Points on a hilly landscape, in no order, each with its height.
A climber steps from a point to whichever of its 3 nearest points has the largest rise for the distance, and stops where none of them is higher. Distance is the straight distance between rows; heights are no part of it.
q291: [-28   7   2 -13  -9  34   9  -4   9  -5 -22  -6   0 -15 -25  14 -10 -19
 -11 -18 -20   6  23  23  -3 -14]  h=754
q739: [ 12   8 -25   7  11 -22  -4 -21  -1   7   6   4 -10  20  11  -5   5  19
   7  12   9   0  -6  -8   7  16]  h=738
q515: [  4   1 -15   6  10 -17  -6 -13   0   6  12   9  -5  15  14 -10   7  13
   5  11   8  -3 -10 -11   5  11]  h=217
q995: [  5   8 -20  -8   2  -8   4 -19   6   3   3   3 -13  -4  -1  -1  -7  15
  -3  13  10   9   5  14   0  12]  h=295
q839: [ -5  -4   2  -1  -4   3   2   8   1  -2  -5  -6   4 -11  -5   3  -1  -6
   4   1  -2   6   2   2  -4  -6]  h=743
q776: [  1  -1  -4   6   2  -8  -6  -2  -2   5   5  -3   7   2   3  -5  -2   7
   0   6   5  -5  -9 -12   3  -3]  h=689
q342: [ -6  -6  21  -7 -12  20   6  22   0  -5  -7  -4   4  -8 -10  12   2 -19
   0 -15 -11   3  12   3  -6  -5]  h=785
q765: [  7  -1  -5  11   7 -15 -11  -4  -1   8  10   0   3  10  10 -16   5   7
  -1   6   8  -7 -12 -17   4   2]  h=702
q620: [  4  16 -34 -11  14 -22   1 -27   0  12   6  -4 -14  12  10  -6 -10  16
   2  18  13  10   3  12   6  25]  h=701
q271: [  8  -2  19   3  -4   1   0  13  -6  -2   5   0  15  -4   6   1   3   1
  -3  -9  -6  -9  -6 -14  -2 -13]  h=804
q163: [  0   2 -14   3   1 -11   0  -8   1   5   4   6   3   3   7  -3  -3  10
   7  11   3  -3  -6  -3   6   8]  h=685
q277: [  6  -2   5   8  -1  -4  -5   3  -1   2   6  -4  10   0   3  -2  -1   4
  -5  -1   0  -5  -9 -15   2  -9]  h=615
q246: [ 16  -7   7  19   3 -18 -14   8  -7   4  14  -1  -1  18   4 -17   2   4
   3  12   5  -6 -14 -21   1  -1]  h=500
q196: [  8   9 -25 -12   5  -9   5 -22   5   8   1  -3 -15  -2   2  -5  -9  18
  -5   9  10  10   4  16   1  18]  h=337
q551: [  2  -6  11   2  -6   2   5  11  -3  -1  -1  -8  11  -8  -4   6   1  -3
   2  -5  -4   1   0  -6  -1 -13]  h=728
q99: [ -5   0  -6   0  -4  -2   3   2   1   2  -1  -4   7 -10   0   1  -2   2
   4   7   2  -1  -2  -2   1  -2]  h=684
q811: [ -3   0 -10   1  -1  -7   0  -1   2   1   2  -1   7  -5   1   0  -3   4
   3   8   2  -1  -5  -3   1  -2]  h=501
q848: [-2 -3  5  3 -5 -2  0  6  1  1 -2 -6  9 -7 -4  5 -2  0  2  2 -1  2  0 -4
 -1 -8]  h=682
q827: [ -1   1  -8   5   0  -8   0  -2  -1   6   4   0   9   2   6  -3  -4   6
   1   5   4  -5  -7 -10   3  -2]  h=788
q964: [-19  -3  15 -13  -9  37   8   5   4  -9 -16  -6  -1  -8 -21   5  -4 -17
  -4 -27 -16   2  21   9  -9 -14]  h=763
q997: [ -3   0  -8  -5  -3  -4   3  -4   3   0   2   6   1 -10   1   0  -5   3
   2   8   3   3  -1   8   2   6]  h=669
q412: [ 13  -4   3  15   7 -24 -15   7  -6   8  14  -1  -3  17   9 -18   2   3
   3  14  12  -6 -15 -20   3   2]  h=53
q457: [  2  -1  24   3  -7   8   3  25  -5  -1  -4   0  14  -7   0  11   3 -14
  -1 -13  -7 -12  -1  -8  -3 -14]  h=314
q114: [  7  -4  14   4  -4   2   0  13  -5  -1   6  -1  11  -5   1   3   2  -1
  -1  -8  -3  -4  -3 -12  -1 -12]  h=741
q221: [ -7  -5  28  -4 -13  23   4  25   0  -5  -8  -1   6  -6 -14   9   2 -25
   0 -14 -12  -3  12   2  -6  -9]  h=719
q407: [ 11  -3  19  10  -2  -3  -6  10  -5  -2   9   1  10  -2   9  -7   1   1
  -3  -5  -5 -10  -7 -19  -1 -12]  h=574
q766: [ -3  -1  26   0 -10  13   5  26  -3  -2  -7  -1  14  -5  -8  12   3 -19
   1 -13 -10  -7   3  -1  -3 -12]  h=330
q492: [ -7  -6   8  -2  -5  14   1   8   5  -5 -11  -5  -1 -16 -10   4   2  -8
  -2  -7  -5   9  10  10  -6  -6]  h=623
q346: [ 15  -6  -8  14  15 -33 -12   1  -4   9  19   9  -6  25  18 -18   9   6
  13  20  13  -6 -17 -15   6  12]  h=286
q825: [  4   2 -19   0   0 -15   2 -14   2   0   6   7  -1   5   4  -1   0  14
   3  12   4   2  -2  -2   6  11]  h=717
q17: [  8  -4  13   8  -3  -1   2   9  -4   2   4  -4  13  -1   3  -1   2   3
  -2  -5  -4  -4  -6 -15   1 -12]  h=726
q794: [  7   6 -17   7   9 -20  -2 -20   1   5   8   9  -8  19  11  -8   4  17
   6   9   8  -2  -8 -11   8  14]  h=400
q553: [ 10   3 -20  11  13 -23  -5 -21  -1   6   9   9 -13  21  13  -9   8  18
   6  12   9  -1 -10 -11   9  15]  h=281
q798: [  9  -3   1  11   5 -13 -14   0  -2   5  12  -1   1  13   8 -15   3   6
   0   8   7  -5 -13 -18   3  -1]  h=676
q818: [  4  -5  11   3  -4  -1   5  12  -4  -4   1  -5  10  -5  -2   6   1  -2
   1  -7  -2  -1  -3  -9  -2 -12]  h=720
q449: [  0  -6   9   3  -6   5   3  12   0  -3  -4  -7   8  -9  -5   8   0  -5
   2  -6  -3   5   3  -3  -4 -10]  h=715
q197: [ 14   1 -19  11  17 -23  -8 -16   0   7  14   9 -14  22  17 -11  11  16
   8  15  12  -2 -10 -12   8  17]  h=271
q800: [-16  -4  13 -12  -8  34   5   5   3  -5 -15  -7  -2 -13 -18   4   1 -16
  -3 -23 -11   6  16  11  -9 -13]  h=543
q892: [  8   7 -22   6   8 -20  -4 -21  -2   8   8   7 -12  17  11  -6   5  18
   5  12   9   0  -6 -10   7  16]  h=652
q700: [ -3  -6  20  -1 -10  12   5  22  -2  -4  -4  -4   8  -8  -9  12   3 -16
   1 -13 -12   3   7   2  -5 -11]  h=768
q446: [ 10  -4   9  11  -1  -8  -7   4   1   1   7  -3   7   5   6  -8   1   3
  -3  -2   1  -8  -7 -19   0  -8]  h=497
q582: [ 10  10 -30   2  16 -26  -1 -25  -3   8   3   1 -15  20  12  -3   0  20
   4  18  10   0  -4  -2   9  20]  h=716
q983: [  5  -5  15   1  -7   5   4  15  -6  -2  -1  -2  13  -7  -1   8   3  -4
   1 -11  -8  -3  -1 -10  -3 -13]  h=617
q874: [  5   5 -17   5   6 -19   1 -20   1   5   9   7  -8  17   9  -5   5  16
   4  13   6  -2  -6  -9   8  13]  h=421
q347: [ -2   2 -13   3   3 -12  -2  -9  -1   4   5   4   5   5  10  -6   0  10
   4   9   5  -6  -7  -8   8   7]  h=678
q250: [ 11  -5  -7  13  13 -24 -13  -2  -2   8  17   5  -6  21  14 -19   7   8
   8  17  11  -4 -16 -16   5  10]  h=294
q25: [  0   0 -12  -9  -2  -2   6 -15   5  -1   2   5  -7  -8   1   0  -6  11
   0   8   6  10   4  14   1  11]  h=315
q210: [  1  -2  -2   3  -4  -4  -1   2   1   2  -1  -5  13  -4   0   1  -1   2
   0   1  -1  -3  -5 -10   2  -7]  h=143
q727: [ -6  -4  20  -3 -10  16   4  19   0  -4  -7  -5   2  -9 -11  10   0 -16
   4 -12 -10   5   8   2  -6 -10]  h=775
q260: [-19   2   9 -10  -5  33   6   0   5  -9 -18  -5  -2  -9 -20   6  -4 -16
  -6 -22 -13   8  14  14  -7 -13]  h=756
q502: [ -2  -1  30   2  -9  14   4  29  -4  -4  -6   2  16  -5 -12  16   5 -23
  -2 -12 -11 -12   2  -4  -6 -18]  h=332
q607: [  6   5 -17  -5  -2  -7   4 -18   5   2   1   4 -10  -4   2  -1  -8  13
  -2  10   7  10   3  12   2  12]  h=358
q333: [ -4  -1  43   1 -13  21   6  33   4  -6 -11   3  11  -6 -24  14   5 -28
  -7 -15  -9 -15  10  -2  -8 -23]  h=369
q107: [ -2   1 -12  -9   0   2   5 -18   7  -3   0   4 -11 -10   2   1  -5  13
  -4   5   6  12   6  18  -2  12]  h=323
q924: [ -7  -3  -4  -5  -3   3   0   0   5  -2  -2   1   1 -16   0   1  -3  -2
   2   4   2   6   0  10  -4   3]  h=265
q840: [-19   0  -4 -11   1  25   4  -7   1 -10 -14  -1  -4 -13  -9   6  -2  -8
  -7 -12  -7   6   9  24  -4  -2]  h=803
q215: [  2  -5  16  -1  -8   5   4  16  -5  -3  -1  -4  12  -5  -6  11   5  -6
   0 -10  -7  -1   3  -6  -3 -12]  h=679
q175: [-10  -5  -3  -5   0  10   2   1   5  -4  -5  -1  -5 -18  -3   1  -1  -4
   1  -2  -1   5   5  14  -4   3]  h=786
q296: [-23   3  -6 -16  -3  28   8 -12   6  -8 -16  -4  -1 -10 -15  14  -7 -10
 -10 -14 -18   7  15  32   0  -2]  h=705
q97: [  6  17 -36 -15  15 -28  -1 -31  -1  10   7  -6 -18  15  14  -6  -8  18
   2  19  10  12   2  13   7  31]  h=657
q182: [  8   1  28   5  -4   6  -3  23  -4  -3   3   3  13  -5   6   3   6 -11
  -3 -12  -6 -14  -3 -13  -3 -17]  h=381
q563: [ 10  12 -27   1   8 -23   2 -25  -1   6   3   1 -13  17   7  -2  -2  17
   2  16  11   2  -4   0   6  17]  h=776
q23: [  6  -1  -4  11   9 -14 -12  -3  -1  10  13   3   0  13  12 -16   4   5
   1  10   8  -7 -14 -17   4   5]  h=631
q986: [  2   1 -11   9   9 -15 -11  -9  -1   7  12   7  -4  17  13 -12   7  11
   5   9  11  -6 -12 -14   7  11]  h=325
q991: [ -6  -3  30  -5 -12  24   6  28  -1  -4 -12  -2   9  -4 -15  12   2 -27
  -2 -14 -11  -6  15   2  -9 -10]  h=646
q804: [ -4  -1 -14 -12   3  14   6 -20   3  -8  -6   0 -11 -11  -3   6  -4  10
  -7  -5   2  11   5  26  -1   6]  h=357
q966: [-14  -2  -5 -10   3  18   3  -6   2  -7  -9   0  -6 -16  -6   4   0  -3
  -2  -6   0   8   5  20  -4  -1]  h=780
q729: [  7   1 -16   6  10 -20  -7 -16  -1   5  13   9  -7  19  13 -12   6  14
   6  12   9  -5 -11 -15   9  14]  h=245
q923: [  9  -4  14   9  -3  -5  -4   8  -1   0   7  -2  10   0   7  -4   0   3
  -2  -6  -1  -8  -7 -18   1  -9]  h=625
q756: [ -9  -2  36  -2 -13  25   3  31   1  -5 -12  -1  11  -5 -20  15  -1 -30
  -6 -14 -12 -12  12   2  -8 -15]  h=472
q489: [ -9  -4   2  -1   1  10   0   3   7  -4  -8  -3   1 -18  -7   5   0  -8
   2  -3   3   7   6  13  -4  -3]  h=632
q580: [ 17  -5  -2  16   9 -29 -14   8  -6   7  16   0  -1  22  10 -19   4   3
   7  18  11  -8 -19 -20   2   5]  h=231
q944: [-12  -4  10  -6  -7  24   2   8   4  -7 -13  -7  -3 -13 -13   5   0 -12
   0 -17  -7   8  11  12  -7  -8]  h=313
q726: [ -9  -2  -6  -7   0  10   2  -6   5  -4  -2   3  -5 -15   2   3  -3   2
  -2  -2   2   9   6  18  -3   5]  h=354
q183: [  4  -1   0   6   1  -8  -8   1   0   5   6  -6   5   2   5  -8   1   7
   1   4   2  -5  -8 -17   2  -6]  h=680
q581: [  3  -6   7   2  -7   1   1   9  -2  -1   0  -5  13  -5  -3   6   0   0
   2  -4  -6   1   0  -6   0 -10]  h=729
q92: [  1   0  31   3  -2  11   3  27  -2  -3  -5   2  15  -5  -6  14   7 -20
  -3 -14  -8 -14  -1  -7  -3 -19]  h=327
q416: [  3  -6  22   2  -9  10   4  23  -6  -5  -3  -2  13  -6  -5  10   3 -14
   1 -12  -9  -5   1  -4  -2 -13]  h=319
q599: [-27   4   4 -13  -7  35   8  -3   8  -7 -20  -5  -3 -11 -23  11  -7 -16
  -8 -19 -17   6  19  19  -6 -15]  h=762
q576: [ 11  -3  20   8  -2  -5  -7  15  -5  -2  11   2   8   0  12  -5   2  -1
  -1  -3  -5 -10  -7 -18  -1  -9]  h=595
q431: [ -3  -2  -9  -4  -4  -4   2  -8   3   0   0   6  -3 -10   2  -1  -5   6
   2   9   3   5   1  10   4   8]  h=661
q148: [-13  -3   5  -5  -1  22   2   4   3  -7 -12  -5  -6 -14 -11   5  -2 -10
  -4 -13  -6   8  10  13  -7  -7]  h=519
q348: [ -8  -2  -4  -9  -2   9   4  -4   6  -3  -2   0  -4 -19   0   1  -1  -1
  -1  -1   3   6   4  16  -2   5]  h=783
q433: [ 17  -6  -3  19  13 -34 -13  12 -10   9  16   4  -2  25  12 -15   7   4
   9  22  15  -8 -20 -21   5   8]  h=192
q150: [ -4  -3  -6  -8  -2   4   2  -7   2  -3  -1   4  -3 -13   2   1  -3   6
   2   5   3   7   3  15  -1   8]  h=628
q980: [ 17  -4  17  13  -3 -12 -12  10  -4   0  13  -1   2   8   8 -12   1   5
  -3   3   1  -6  -9 -22   1  -5]  h=593
q679: [ -5  -3  -5   0  -4  -1   3   3   3   1  -3  -2   6 -10  -3   2  -3  -2
   0   5   1   1  -1   2  -2  -4]  h=798
q89: [-16  -4  21 -14 -11  34   6  10   4  -8 -13  -5   0  -9 -18   3  -2 -17
  -3 -24 -13   4  19   8  -7 -12]  h=492
q952: [  5   0  29   4  -4   8  -3  22  -6  -1  -2   0  18  -6   0   9   7 -17
   0 -13  -7 -17  -1 -10  -7 -18]  h=242
q317: [  9  13 -26  -2   5 -23   4 -22  -1   6   0   2 -14  13   6  -1  -2  17
   0  15   9   6   0   4   8  18]  h=794
q698: [ 10  10 -25   6  10 -23  -2 -20  -3   6   5   5 -11  20  10  -4   2  21
   4  13   9  -1  -8  -7   6  17]  h=735
q802: [  5   6 -21 -13   4  -2   7 -22   6   4  -2  -3 -14  -5   2  -2  -9  17
  -6   8   8  10   6  19   0  16]  h=648
q989: [ 13  -5  15  12  -3  -9 -10  12  -4  -2  10   0   7   3   9  -9   1   2
  -2  -3  -1  -7  -9 -18   1  -9]  h=777
q295: [ 18  -8   3  21   9 -32 -13  12 -12   5  16   0  -4  22   8 -14   5   5
   5  16  11  -9 -17 -22   4   3]  h=193
q59: [  2   0  -2   5   0  -7   0   0  -1   5   2  -5  12  -3   2  -1   0   3
   1   5   3  -4  -7 -10   0  -8]  h=364
q143: [  9  14 -36  -5  16 -26  -1 -27  -4  11   5  -2 -15  19  14  -3  -4  18
   4  19  10   3  -1   6   9  26]  h=658
q360: [  2   0  -8   6   3 -11  -5  -7   1   5   9   2   4   8  10  -9   0   7
   2   7   5  -7 -10 -13   5   2]  h=723
q381: [ 18  -8   2  19   9 -30 -13  11 -11   6  14   2  -5  22   9 -17   6   4
   8  19  14  -7 -18 -21   4   7]  h=196
q853: [  2   5 -15  -4  -3  -9   5 -13   4   2   3   7  -7  -3   3  -1  -6  12
   1  13   5   7   1   9   2  14]  h=480
q341: [ -3   0 -10  -7   0   6   5 -13   5  -5   0   4  -7 -13   1   0  -4   8
  -2   0   4  10   6  19   0  12]  h=322
q833: [  7  -2 -10  11  12 -21 -11  -9  -2  10  16  10  -9  21  16 -15   8  11
   9  13  10  -3 -13 -14   6  14]  h=299
q522: [  7   8 -23   0   2 -21   5 -20   3   5   4   5  -8   9   4  -2  -4  16
   3  13   7   4   0   0   6  15]  h=753
q55: [  5   7 -21  -1   1 -18   4 -18   2   3   4   7  -6  10   2  -2  -3  16
   1  15   5   3  -2   2   5  14]  h=737
q614: [ 14   7 -26  10  17 -22  -5 -24  -2   7   8   6 -17  22  15  -6   7  21
   5  14  11  -1  -6  -9   5  17]  h=706
q539: [ -2   0 -13 -12   1   9   8 -19   4  -4  -2   3 -10 -10  -2   1  -5  11
  -6  -1   4  10   5  20  -2   8]  h=339
q490: [ -4  -4  24  -3 -11  16   6  24  -3  -4  -5  -4   9  -6 -10  13   2 -20
   3 -15  -8   0   9   4  -4 -10]  h=770
q863: [ -5  -1 -10  -9   2  12   4 -12   4  -7  -4   1  -6 -12   0   6  -4   7
  -2  -2   4   9   7  21  -3   6]  h=312
q518: [ -8  -6  18  -7  -8  25   3  15   2  -7 -10  -7  -2 -10 -14   5   1 -16
   1 -17  -9   8  15   9  -7  -7]  h=259
q673: [-1  0 -7  1 -1 -9  2 -3  3  3  3  2  9 -3  5 -1 -1  3  2  8  4 -1 -5 -7
  5 -2]  h=533
q609: [ -1   3 -11  -1  -4  -9   2 -11   2   2   4   6   2  -2   5  -2  -4  12
   3  11   3   2  -4   1   7  10]  h=699
q430: [ 11  -3  -7  15  13 -28 -13   2  -4   8  17   3  -5  23  17 -19   7   4
  11  18  13  -5 -16 -16   4   9]  h=288
q439: [-14  -2  -7 -11   1  22   5 -11   4 -11 -10  -1  -6 -13  -2   5  -2  -3
  -5  -9  -5   5   8  24  -2   3]  h=739
q805: [  2   4 -16  -6   0  -4   8 -16   5   0   2   3 -11  -6   0   0  -6  14
  -3   8  10  11   7  16   1  12]  h=318
q34: [-27   6   3 -15  -8  35  10  -5  10  -5 -20  -5   1 -14 -25  14  -8 -17
  -8 -17 -21   6  22  20  -6 -15]  h=755
q248: [ 15  -4  16  15  -2 -14 -11  13  -6  -1  13   1   3  11   8 -14  -1   4
  -2   5   1  -7 -10 -21   1  -6]  h=771
q121: [  2  -5  24  -1  -8  12   7  25  -6  -3  -4   1  14  -6  -4  12   4 -16
  -1 -14  -8 -10   1  -4  -4 -12]  h=326
q465: [-16   1 -12 -15   0  24  11 -17   2 -10 -12  -1  -5 -10  -6  14  -5   1
  -9 -10 -11  10  11  29  -1   4]  h=494
q42: [ -3  -7  15  -4  -8  12   2  16   0  -5  -6  -8   4  -9 -10   8  -1 -11
   3  -9  -8   6   8   3  -3  -8]  h=764
q106: [ 14  -5  -6  14  11 -27 -15   5  -5   8  16   2  -3  22  15 -17   4   3
   9  20  13  -8 -19 -17   2   9]  h=278
q587: [ -3  -3  28  -4 -12  18   4  28  -4  -4  -7  -3   8  -6 -10  13   2 -24
   0 -13 -11  -4   8   4  -5 -10]  h=752
q432: [ -5  -8  13  -2  -5  14   1  12   3  -4  -8  -8   0 -14 -11   6   1 -11
   2  -8  -6   9   8   7  -7  -5]  h=700
q414: [  1  -1  36   4  -8  17   4  34  -1  -4  -9   5  14  -3 -17  14   9 -24
  -3 -17  -9 -16   2  -7  -6 -25]  h=258
q88: [-23   1   4 -11  -7  33   5  -4   7  -7 -19  -4  -2 -11 -21   8  -5 -16
  -6 -18 -16   4  17  19  -5 -11]  h=766
q313: [-29   5   0 -14  -8  32   7  -6   9  -4 -21  -4   0 -15 -21  16 -11 -17
 -12 -16 -21   8  20  27  -3  -9]  h=744
q996: [  8  11 -29  -5   3 -21   4 -22   3   7   1   3 -14  11   5  -3  -5  14
   1  16   9   4   0   5   5  19]  h=779
q877: [-10  -2 -12 -13   0  18   9 -22   2 -10  -7  -1  -8  -8  -3  10  -5   7
  -9  -9  -2  10   7  27  -2   6]  h=365
q399: [  0  -5  16  -1  -7   6   4  17  -2  -4  -6  -7  10  -7  -6   7   1  -9
   2  -9  -7   6   4  -3  -3 -10]  h=736
q575: [  7  -3  24   3  -4   4  -3  17  -5  -1   5   1  13  -2   7   2   5  -6
  -3 -11  -5 -10  -5 -15  -2 -13]  h=581
q7: [  0   2 -13  -4  -4  -9   6 -10   3   0   3   7  -5  -4   2   0  -5   9
   2   9   4   6   3   8   0   9]  h=616
q15: [  6  12 -28 -10   7 -14   2 -22   4   8   0  -2 -17   3   4  -7  -8  16
  -3  15  12   9   3  15   4  19]  h=583
q325: [-19  -1  -7 -14   3  23   6 -13   1 -10  -9   1  -7 -12  -7  14  -4  -4
  -7 -10  -8   7   8  26  -3   1]  h=637
q438: [-23   3  -2 -12  -4  29   5  -8   5  -9 -18  -6  -2 -12 -18  11  -4 -12
  -9 -16 -16   8  12  25  -4  -8]  h=734
q226: [ 10  10 -30   4  12 -23   0 -25  -2   6   5   3 -14  19  11  -4   3  18
   4  15   9  -1  -3  -6   5  17]  h=757
q747: [ -9  -5  26  -7 -14  27   5  20   1  -7 -11  -6   3  -7 -13   5   2 -23
  -2 -19 -10   1  14   5  -9  -8]  h=662
q64: [  8  14 -32  -3  11 -23   2 -23   0   7   1   0 -12  13   8  -5  -4  17
   0  17  12   5  -2   5   5  20]  h=778
q71: [ 11  -3   7  13   3 -14 -12   5  -5   3  11  -1   2   8   7 -15   0   6
  -2   5   5  -7  -9 -21   2  -3]  h=670
q401: [ -3   1 -11  -4  -4  -9   2  -5   2   0   5   5   3  -4   3   0  -6   6
   5   9   1   1  -3   0   3   5]  h=681
q841: [  7  -2   1  10   3 -10 -10   0  -2   4   8  -4   5   8   6 -12   1   5
  -2   5   6  -7 -11 -17   2  -4]  h=677
q208: [  9  -3 -10  12  13 -20 -10  -7  -2   8  15   7  -6  20  15 -16   8   9
   7  13  11  -6 -13 -14   3  12]  h=301
q308: [ -4  -5   6  -1  -4   7   1  10   4  -4  -8  -8   1 -14  -8   7   0  -9
   2  -2  -3   9   5   7  -2  -6]  h=664
q782: [-11  -2  31  -6 -14  29   2  27   3  -7 -14  -2   6  -8 -15   8   0 -31
  -5 -20 -11  -6  16   7 -11 -10]  h=552
q435: [ 14  -4  11  14   0 -16 -12   4  -4   2  13   0   0  12   6 -17   2   4
  -2   8   6  -6 -12 -21   2  -3]  h=622
q884: [ 13  -4 -10  14  16 -29 -11  -2  -3   7  20   8  -9  25  21 -16  10  10
  14  19  11   0 -15 -14   6  15]  h=285
q815: [ -3  -1  34   2 -10  21   5  31  -1  -3 -11   0  13  -6 -15  15   2 -25
  -2 -13 -11 -13   8   0  -7 -16]  h=366
q703: [  2  -1  -9   6   5 -12  -7  -8   0   6  10   3   3  10  12 -12   4   6
   2   7   7  -9 -12 -15   4   3]  h=772
q606: [  1   1 -20 -14   5   6   6 -22   5  -2  -5  -2 -12  -6   1  -1  -6  16
 -10   4  10  13   6  22  -1  10]  h=774
q685: [-19  -1   3 -10  -2  29   3  -3   4  -9 -18  -5  -3 -12 -14   5  -2 -13
  -7 -16 -11   6  11  18  -7 -11]  h=509
q893: [-22   2  -3  -9   0  28   3  -6   2  -9 -18  -5  -3 -12 -10  11  -3  -8
  -6 -13 -10   5   9  22  -5  -6]  h=575
q176: [  5  -2  -9   9   9 -19 -11  -8  -2   7  15   6  -5  18  14 -16   5   9
   7  12  11  -4 -14 -16   5   8]  h=307
q950: [  0   2  33   3  -7  16   3  31  -2  -4  -8   4  15  -6 -14  13   7 -25
  -3 -15  -7 -17   4  -5  -6 -22]  h=316
q716: [ 11  -2  28   8  -2  -3  -5  19  -6  -5   8   2   9  -1  10  -4   2  -4
  -3  -7  -5 -11  -8 -18   0 -12]  h=576
q672: [  5  -2  23   2  -5   5   0  21  -5  -1   2   0  15  -4   3   7   3  -9
   0 -11  -7 -11  -3 -10   0 -15]  h=274
q562: [  6  13 -29 -15  11 -16   1 -24   2  13   3  -3 -14   6   8  -7 -10  15
  -4  15  12  11   2  15   3  24]  h=693
q258: [  0   2 -14   6   7 -15  -7 -12  -2   8  11   6  -2  12  10  -7   2  13
   1   9   9  -5  -9 -14   7   9]  h=435
q125: [-20   2  -6 -15   0  26   8 -12   1 -10 -14  -3  -5 -12 -11  15  -5  -6
  -9 -12 -12   7   9  27  -1   2]  h=787
q701: [  8  14 -34  -7  15 -26   0 -26  -3  10   3  -4 -17  18  11  -6  -8  14
   2  19   9   6   0   7   7  23]  h=733
q3: [  4   5 -18   2   3 -15   2 -16   0   3   5   8  -6  12   7  -5  -1  17
   7  11   6  -1  -5  -8   8  12]  h=660
q777: [  0   2 -16   4   2 -15   0 -11  -1   5   6   7   0   9   9  -6   0  15
   5   8   5  -4  -9 -10   7  10]  h=638
q171: [  4   8 -19  -6   0 -15   4 -18   3   4   2   3  -9   0   1  -4  -6  15
  -2  12   6   8   2  11   3  15]  h=331
q274: [  1  -4   5   2  -4   1   2   9  -3  -3  -4  -7  12  -8  -6   8   0  -3
   4  -3  -3   3  -2  -6  -1 -10]  h=761
q402: [  5  -1  22   3  -4   9   3  22  -7  -2  -1   1  18  -4   3   9   6 -10
  -1 -13  -8 -10  -3  -9  -2 -14]  h=241
q593: [-15  -1  11  -8  -4  29   3   5   3  -9 -16  -8  -3 -13 -15   4   1 -14
  -5 -20  -9   8  13  12  -7 -11]  h=514
q39: [-15  -2  -4  -7   2  21   0  -1   3  -7 -11  -3  -4 -15  -6   4   1  -7
  -3 -10  -3   8   7  18  -4  -3]  h=793
q992: [  2   0  35   4  -4  13   2  30  -2  -3  -8   6  17  -8 -10  12   8 -22
  -2 -14 -10 -16  -1  -7  -6 -26]  h=311
q79: [-14  -2  21  -9  -8  31   5  13   4  -8 -13  -8  -3  -9 -13   3   1 -17
  -2 -23 -12   5  16   8  -8 -10]  h=338

Where does a climber stop that starts at each point below?
q815 -> q342
q782 -> q342
q171 -> q317
q729 -> q226
q333 -> q342
q150 -> q317
q995 -> q317
q215 -> q342
q562 -> q317

For each start below, name every point that the climber comes to, in order.
q492 -> q432 > q42 > q727 > q342
q381 -> q580 > q106 > q250 > q208 > q176 > q986 > q258 > q777 > q347 > q360 > q703
q805 -> q607 > q853 > q7 > q431 > q997 > q401 > q609 > q825 > q55 > q522 > q317
q884 -> q250 > q208 > q176 > q986 > q258 > q777 > q347 > q360 > q703
q71 -> q841 > q183 > q776 > q827
